Points on a hilly landscape, in no order, each with its height.
A climber steps from a point to the highest of its 4 nearest points, and stops where none of them is higher. Distance is the straight distance between rows; heights are no part of it.
Q386: 103 112 114  78  83 150 105  98  86  97  90 114 113  69 112 110 110  86 136 113  height 4.30
Q619: 108 104  95  90 105 127  83 120  96 106 109 104  87  94  92  96 124  92  91 109  height 4.20
Q425:  96  96 106 104 107  55 123  89 105  90  80 115 106  83  97  95  78 112  88  81  height 9.09
Q745:  99  96  99 115 110  71 109  86 114  96 111  86  86 128  83  83  64 128  76  79  height 7.69
Q54: 109  91  93 103 129  49  98 110 100  84  91 104 100 110  99 114  94  87  52  86  height 7.90
Q274: 123 106  84 109  60 144  91  93  74 129  99  94 103 112 102  96  90  93 156 116  height 0.80
Q62: 104 100 124 104 108 130 106  90 100 105  98 102 106  86  96 111  88 104 115 101  height 7.04
Q457: 114  99  97 105  88  83  92 100 112 110  98 112 106 133 112 136 121  87 117 114  height 8.29
Q783: 101 100 111 108  95  96  97 103 119 119  96  81  88 130  97 103  84 127 112  78  height 7.03
Q651: 118 100  97  83  72 114  95 109  88 103 107 108 119  84 110 113 115  87 136 144  height 0.59
Q771: 101 107 105 109  82 119  91 100 110 104 100  95 103 106  94 103 118 100 112 104  height 4.06
Q381:  99  92  88 110  93 110  92  94  96 128 111  86  85 136 113  89 113 116 114  93  height 7.12
Q220:  95  96 117  93 114  49 118 104 105  96 101  94 110 124 131 133 112  94  81  87  height 5.55
Q39: 101  95  99 105  96  90 101 103 104 107  99 110 106 101 118 125 119  92 113 121  height 6.00
Q971: 100 101  91  90 113  78 117  87 102 104 105  88  90 129 116 114  97 103  97  84  height 7.05
Q226: 104  89  67  97 116  80  97 118  98  90 107  92  75 113 104  88 113  94  72  90  height 7.81
Q300:  82 103  96 118 126  79  83 109 114  93 106  88 100 124  99  79 107  92  72  99  height 8.20
Q676: 111  94 100  88 122 127 109 104  85  80  96 113  94  42  87  88  90  93  81  91  height 3.11
Q952: 107  87  91  94  91  97 107 117 105  90 106 112  84  91 102 109 128  83 109 117  height 4.44
Q655: 106 102  75  93 107 113  92 125 115  97 111 100  98  91 115  87 130  74  94 115  height 3.36
Q416:  91  93 112 100 102  95 103  94 102  91  99 103  94  87 106 111 101  98 112 119  height 6.01
Q7:  81  96  90 102 118  78 100  97 117  97 110  88  98 132 108  85  96 113  62  73  height 7.94
Q789: 106  94  97 111 112  64 112 122 113  84 100 122 106 103  99 118 108  91  73 121  height 5.68
Q778: 104  97  93  85  95  97  95 124 101 102  91 121 111  89 108 108 140  68 106 127  height 3.08
Q158: 101 107 108 117 119  48 118  98 106  79  83 112 102  90  96 105  96  96  67  99  height 6.74
Q958:  89 100 107 134 110  78  91 102 125  93 105 113 107 116  90 105 106  77  78  92  height 6.77
Q931: 101 100 105  88 101 112 102  88  97 104  99  91  92  97  94  74  83 114 106  97  height 5.11
Q468:  93 104  82  94 129  64 102 113  88  86 102  97  87 116 114 106 120  93  68  93  height 7.99
Q801: 115  99  98  80  80 129 102  99  86 126 112  91 101  85 109 104 100 109 136  98  height 4.12
Q706:  89  94  89  83 113 120 100  86  97  94 111  91 100  95  98  76  88 103  74  78  height 5.02
Q602: 104 101  87 101  84 103  83 108 101 114 112  90  92 130 114 102 122  86 127 116  height 5.66
Q111:  90 100  83  92 137  85  92 116 113 114 108  88  89 127 104  91 112 101  65  83  height 7.92
Q736: 103  95  85  95 120  51 116 110  96  77  91 108  97 105 110 128 108  93  63  95  height 8.27
Q396:  86 104  67  84 104 108  95 120  90 112 111  93  83 121 111  75 139  93  99 110  height 4.31
Q40: 103  96 102  79 104 155  95 105  89 100 103 106  90  65  96 105 105 104  87  93  height 4.11
Q136:  93  97  92  89 117  71 115  93  92  85 104 105  96  99 109 118 115 104  93  90  height 7.61
Q143: 125 117 102  78  61 149  95  88  64 126  95  98 126  71  99 109  71  98 151 104  height 1.01
Q727:  92 101 111 106  91  78  97 101 104  93  91 119  95  94 105 115 110  94 116 118  height 4.96
Q728:  98  99 109  96  81 120 117 100  95 108 102  93 104 101 100 109  79 122 132  98  height 6.43
Q277: 100  99 130  92 108 103 126  83 101  75  85 106 105  76  96 102  75 103 103  93  height 4.57
Q453:  88  97  79  81 110 130 101 101  99 111 111  89  90  88 103  75 103  91  90  90  height 5.21
Q160:  94  95 114 130 117  99  93  91 116  90 113  98 110 110  80  94  82 103  82 102  height 6.14
Q153:  85 114 121 118  93 120  89  87 122  95  98  97 100  81  74  90  77 112  97  91  height 5.81
Q944:  96  93 103 112 119 104  96  73  92  82 100 102 102  74  73  86  72 111  72  90  height 5.67
Q365:  87 113  85  94 112 150  87 103  90 108 105 100 101  74  97  67 107 100  75  96  height 4.97
Q125: 114 112 128 103  83 157  91  99 104 106  89  83 102  97  89  98 110 109 123  97  height 4.78
Q777: 107 100  93  96 112 109 111  98 101  99 105  97  92  80 101  89  97 102  84 104  height 5.64
Q174:  85  97  85 117 121  61  95  77  96  82 108 104 106  94  69  92  76 101  64  87  height 7.15
Q63: 111 103 120 108  64  87 116  93 104 118  88 101 116 118 108 122  81 112 142 101  height 8.53
Q955: 103 113 110  94  80 137  97  93  89 117  91  99  99  89  96  92  83 115 145 103  height 5.36
Q811: 105  94 104 111 111  83  88 108 108  91  99 120 100  96  93 107 110  95  82  94  height 5.76
Q654:  92 111  76 129 126  39  96  95  87  74  97 104 113 109  90  96  85  90  36  85  height 7.23
Q212:  99 109 122 107  88 129 103  91 119  91  92 113 118  76 102  96  91  98 105 109  height 7.02
Q400:  90 107 104 123 104  92  98  76 109  94 109  85 103 106  73  87  78 107  90  87  height 6.72
Q464:  90 106 106  96 104 135  98  99 106 114  91  86  98  89  95  75  87 114 101  85  height 4.92
Q921:  86  98  94 117 119  62 101 102 118  97 108 111 118 114  96 109 107  97  75  96  height 6.58
Q221: 104 102 109  88 103 138 113 105 100 102  91 105 121  61  90  98  99  97  92  99  height 5.10
Q504:  90  93 121  84  96  79 117  97 112  95  89  92  90 104 112 108  86 108 104  82  height 9.01
Q991:  97 100 137 110  69  85 114  91 130  98  79 109 115  97  94 127  81 114 139 106  height 6.48
Q495:  95  99 101  77  98 138 106  96  74 117  98  77  89  96 104  85  92 107 116  91  height 4.52
Q697:  80  95  90  99 105 104 102  71 103  91 117  84  86 103  82  71  64 131  82  79  height 7.30
Q413: 104  85 109  96  89  95  94  98  99 105  99 100 101 118 104 121  92 102 117 109  height 4.23
Q845: 117  89  97  95  66 119 106 100  76 116  99 103 111  94 107 122 100  84 154 121  height 2.44
Q833:  97  92 111 104 114  97  99  88 107  84  97 106 106  99  88 100  91 101  86  99  height 6.19
Q933: 109  96 115  99  67 104 103  92  93 105  95 114 119  77 117 113  98 108 143 115  height 5.75
Q466: 109  95 110 104  76 137  93 110  93 112  99  93  98 104  95  93 112 109 139 106  height 4.70
Q478: 108  99  87  79  90 129  83 107  88 117 104  87  93 108 105  88 127 101 125 107  height 5.47
Q541: 100 100 134  92  96  86 131  81 106  95  94  88  87  93  97 109  75 109 110  85  height 6.68
Q653:  89  96  69  91  94 120  90 111  85 126 117  77  85 130 120  75 107 111 129 102  height 6.67
Q700: 102  90 108 106  93  63 110 106 104 106 101  99 107 122 132 125 111  91 118  94  height 6.35
Q925:  97 106 103 100 112 126  86  89 107 106 102 102  93  75  83  91  98 102  88 107  height 5.26
Q34: 103 112 101  86  81 137 108  98  80 120 102  79  85 111  82  80  73 125 126  76  height 4.95
Q391: 101 117  80 105 124  56  91 114 104  79 101 104  98 112  98 116 110  86  58  97  height 7.83
Q108: 108  77 110  85  98  99 120  91  86  98 110 107  88  94 112 109  92 112 107  93  height 6.02
Q193: 114 110 105 114  79  81  89 102 106 114 103  95 104 141 107 130 111 105 139 105  height 6.37
Q591: 101  95 120 117 112  55 101 101 119  99  82 119 109 105 118 124 116  88  83 109  height 4.45
Q530: 103 113  87 106  96 121  78 111 108 103 101  94  91 109 106  85 125  97 107 108  height 3.53
Q720: 106 103 103 108 117  67 114 120 101  77  84 120  93  83  98 110 125  89  78 116  height 5.32
Q586:  94 101 115 104 106 111  97  97 113  85 104 111 107  82 105 110 103 105  97 119  height 7.14
Q587: 104  87  96  95  85  79  98 100  90 109 106 106 115 118 122 125 100  78 135 124  height 5.51
Q687: 104  99 126 109  83 109  98  92 100  91  81 108 110  95 102 108  80 115 127 101  height 8.51
Q309:  87 105  82  90 101 151  85 117  97 112  94  96  94  93  94  77 105 105  86 100  height 4.93
Q407:  94 111  81 126 121  60  81  92 112  99  99  87 107 136  94 114  91 105  65  83  height 7.65
Q127:  95  85  88  68  99 114 102 101  84 108 110  95  94  98 114 104 116  94 117 104  height 3.81
Q648:  91  98  58 108 130  72  90 107  94  84 106 105 102 115  88  66  94  89  46  91  height 7.62
Q964:  96  90  95  83 120  90 111 108  92  89  96 106 108  93  99 100 116 107  92 105  height 6.60
Q810:  89 102  89 115 113  76  96  88 118 106 101  80  96 138  83  96  94 114  83  79  height 7.82
Q338: 115 107  99  86  89 140  88  91  93 106  97 108  94  74 101  92 105  96 118 110  height 5.12
Q786: 110 112 108 102  85 147  91  99  91 109  96  80 100 106 100  82  90 105 118  91  height 5.00
Q83:  92 101  54  88 115  96  99 136  87  98 108  88 104 102  98  53 122  83  62 100  height 7.48
Q256:  88  98  94 113 121  48 111 106  98  84 107 101 102 108  99 101  89  90  49  76  height 7.51
Q436: 104 102  92  94  91 126  91 102  95 125 105  92  85 120 108  97 111  91 127 106  height 6.41
Q628: 112  99 124 103  87 107 104  81 115  91  91 122 120  73  97 114  96  97 114 114  height 5.65
Q531: 115 104  79 119 112  65  92  90  93  88 105  92  97 109  82  73  85  96  53  80  height 7.49
Q147:  81 108  85  97 114 106  82 108 105 100 107  97  92  83 104  71 112  93  58  91  height 4.91
Q251: 105  93  89  88  95 126 102 106  84  97 100 108 112  53 104  99 121  86 113 119  height 3.91
Q408: 102  92 111  90  94 123 112  93 105  96  95 123 107  79 103 113 109  90 115 116  height 5.44
Q749:  94  90  79 101  85 120  87 107  87 119 115  93  87 126 113  99 113 101 131 111  height 6.50
Q29:  88 100 129 114 117  80 113  75 107  92  98  98 100  85  81 103  65 110  87  85  height 5.57
Q773:  98  92  84  90  95 119  98 115  84 109 110  83  92 116  93  86 101 111 114  98  height 6.08
Q913: 110  92 118  84  84  98 122  90  89 105  97 102  89  94 118 116  87 109 131  96  height 5.20
Q119: 102 120 101  92  86 152  74 117 107 101 110 109  98  78 102  82 117 103 106  95  height 4.39
Q766:  92  90 115 119 108  63  96  93 112  74  98 116 100  93  69 106  86 103  63  90  height 6.33
Q342: 103  93  82  77 100 114  90 115  88 103 115  98  95  92 107  95 128  89  98 109  height 3.61
Q26: 104 102 102  91  95  89 106 111 100 102 103 101  98 110 115 107 115 101  93 113  height 5.58
Q66: 117 108  90 107  67 113  97 101  83 112  96  92 118  96 112 114  91  94 156 129  height 1.87
Q284: 100 102 120  95 102  88 117  87  98 101  98 105  91  99  95 112  90 109 116  98  height 7.10
Q941:  91  99 116 128 117  63  98  74  97  80  95  96 101  92  76  87  67 107  71  80  height 6.46
Q555:  94 109 118  93  96 118 104  95 109  94  90 115  96  88  87 111  89 109 105 114  height 8.66
Q764: 102 105 104 110  80 124  94  97  91 114  99  94  86 119  98  87  83 117 131  96  height 5.38
Q123: 120  99  96  93  88  76 102 128 106  89  93 119 114  82 117 125 127  68  91 126  height 2.05
Q644:  91 101 103 128 123  59  85  91 118  97 104 100 101 112  77  99  91  95  61  84  height 7.26
Q738: 102 100 103 107 103  93  90  99 111 111  94  89  89 150 104 103 106 109 100  95  height 7.46
Q162:  99  99  93  79 126 130 103 106  84  98  90  98  93  76  87  82 104  92  74  89  height 4.59
Q672: 102 105 104 114  98  90  78 106 126  87 104 103 106 121 102 110 129  80  84 124  height 4.85
Q169:  84 113  74  91  88 123  85 123 110 105 110  93  75 112 102  66 126  94  78  93  height 4.63
Q223:  88 104 119 133  97  78 112  89 124 102 103  97 108 121  97 109  94 105 106  92  height 5.31
Q856: 103 102 106 104 115  91 106 104  97  76  82 118 107  59  84  87  86  98  84 100  height 1.84
Q884: 124  99  99  96  51 116  99 101  75 117  87 100 129  88 111 119  80  99 158 123  height 3.22
Q583: 102  99 118  77  99 128 105  96  88 101 108 105 111  53  99  96  93 104 110 112  height 8.37
Q625: 102 119 115 121  87  85 102 103 111 108 106  96  95 131 108 103 100 117 124 110  height 6.51
Q206:  90  87 114 105 106  58 118  98  94  90  92 108 101 102  91 117  88 113  86  83  height 6.90
Q987: 104  87  93  92  84  87 113  95  92 113  96  96 103 113 124 118 104  85 123 103  height 5.15

Call two points neighbours if one is among the 4 nearest of the other. Go from one point of each pair to the other, from neighbour to neighbour, staying as high as possible. Name the lowest point that can't be avoided.
Q457 / Q425: Q193
Q300 / Q504: Q971
Q555 / Q63: Q687
Q300 / Q736: Q111

For each start below, name the point where the climber stops.
Q143: Q555
Q34: Q555
Q771: Q300
Q125: Q555
Q786: Q555
Q921: Q300
Q127: Q300
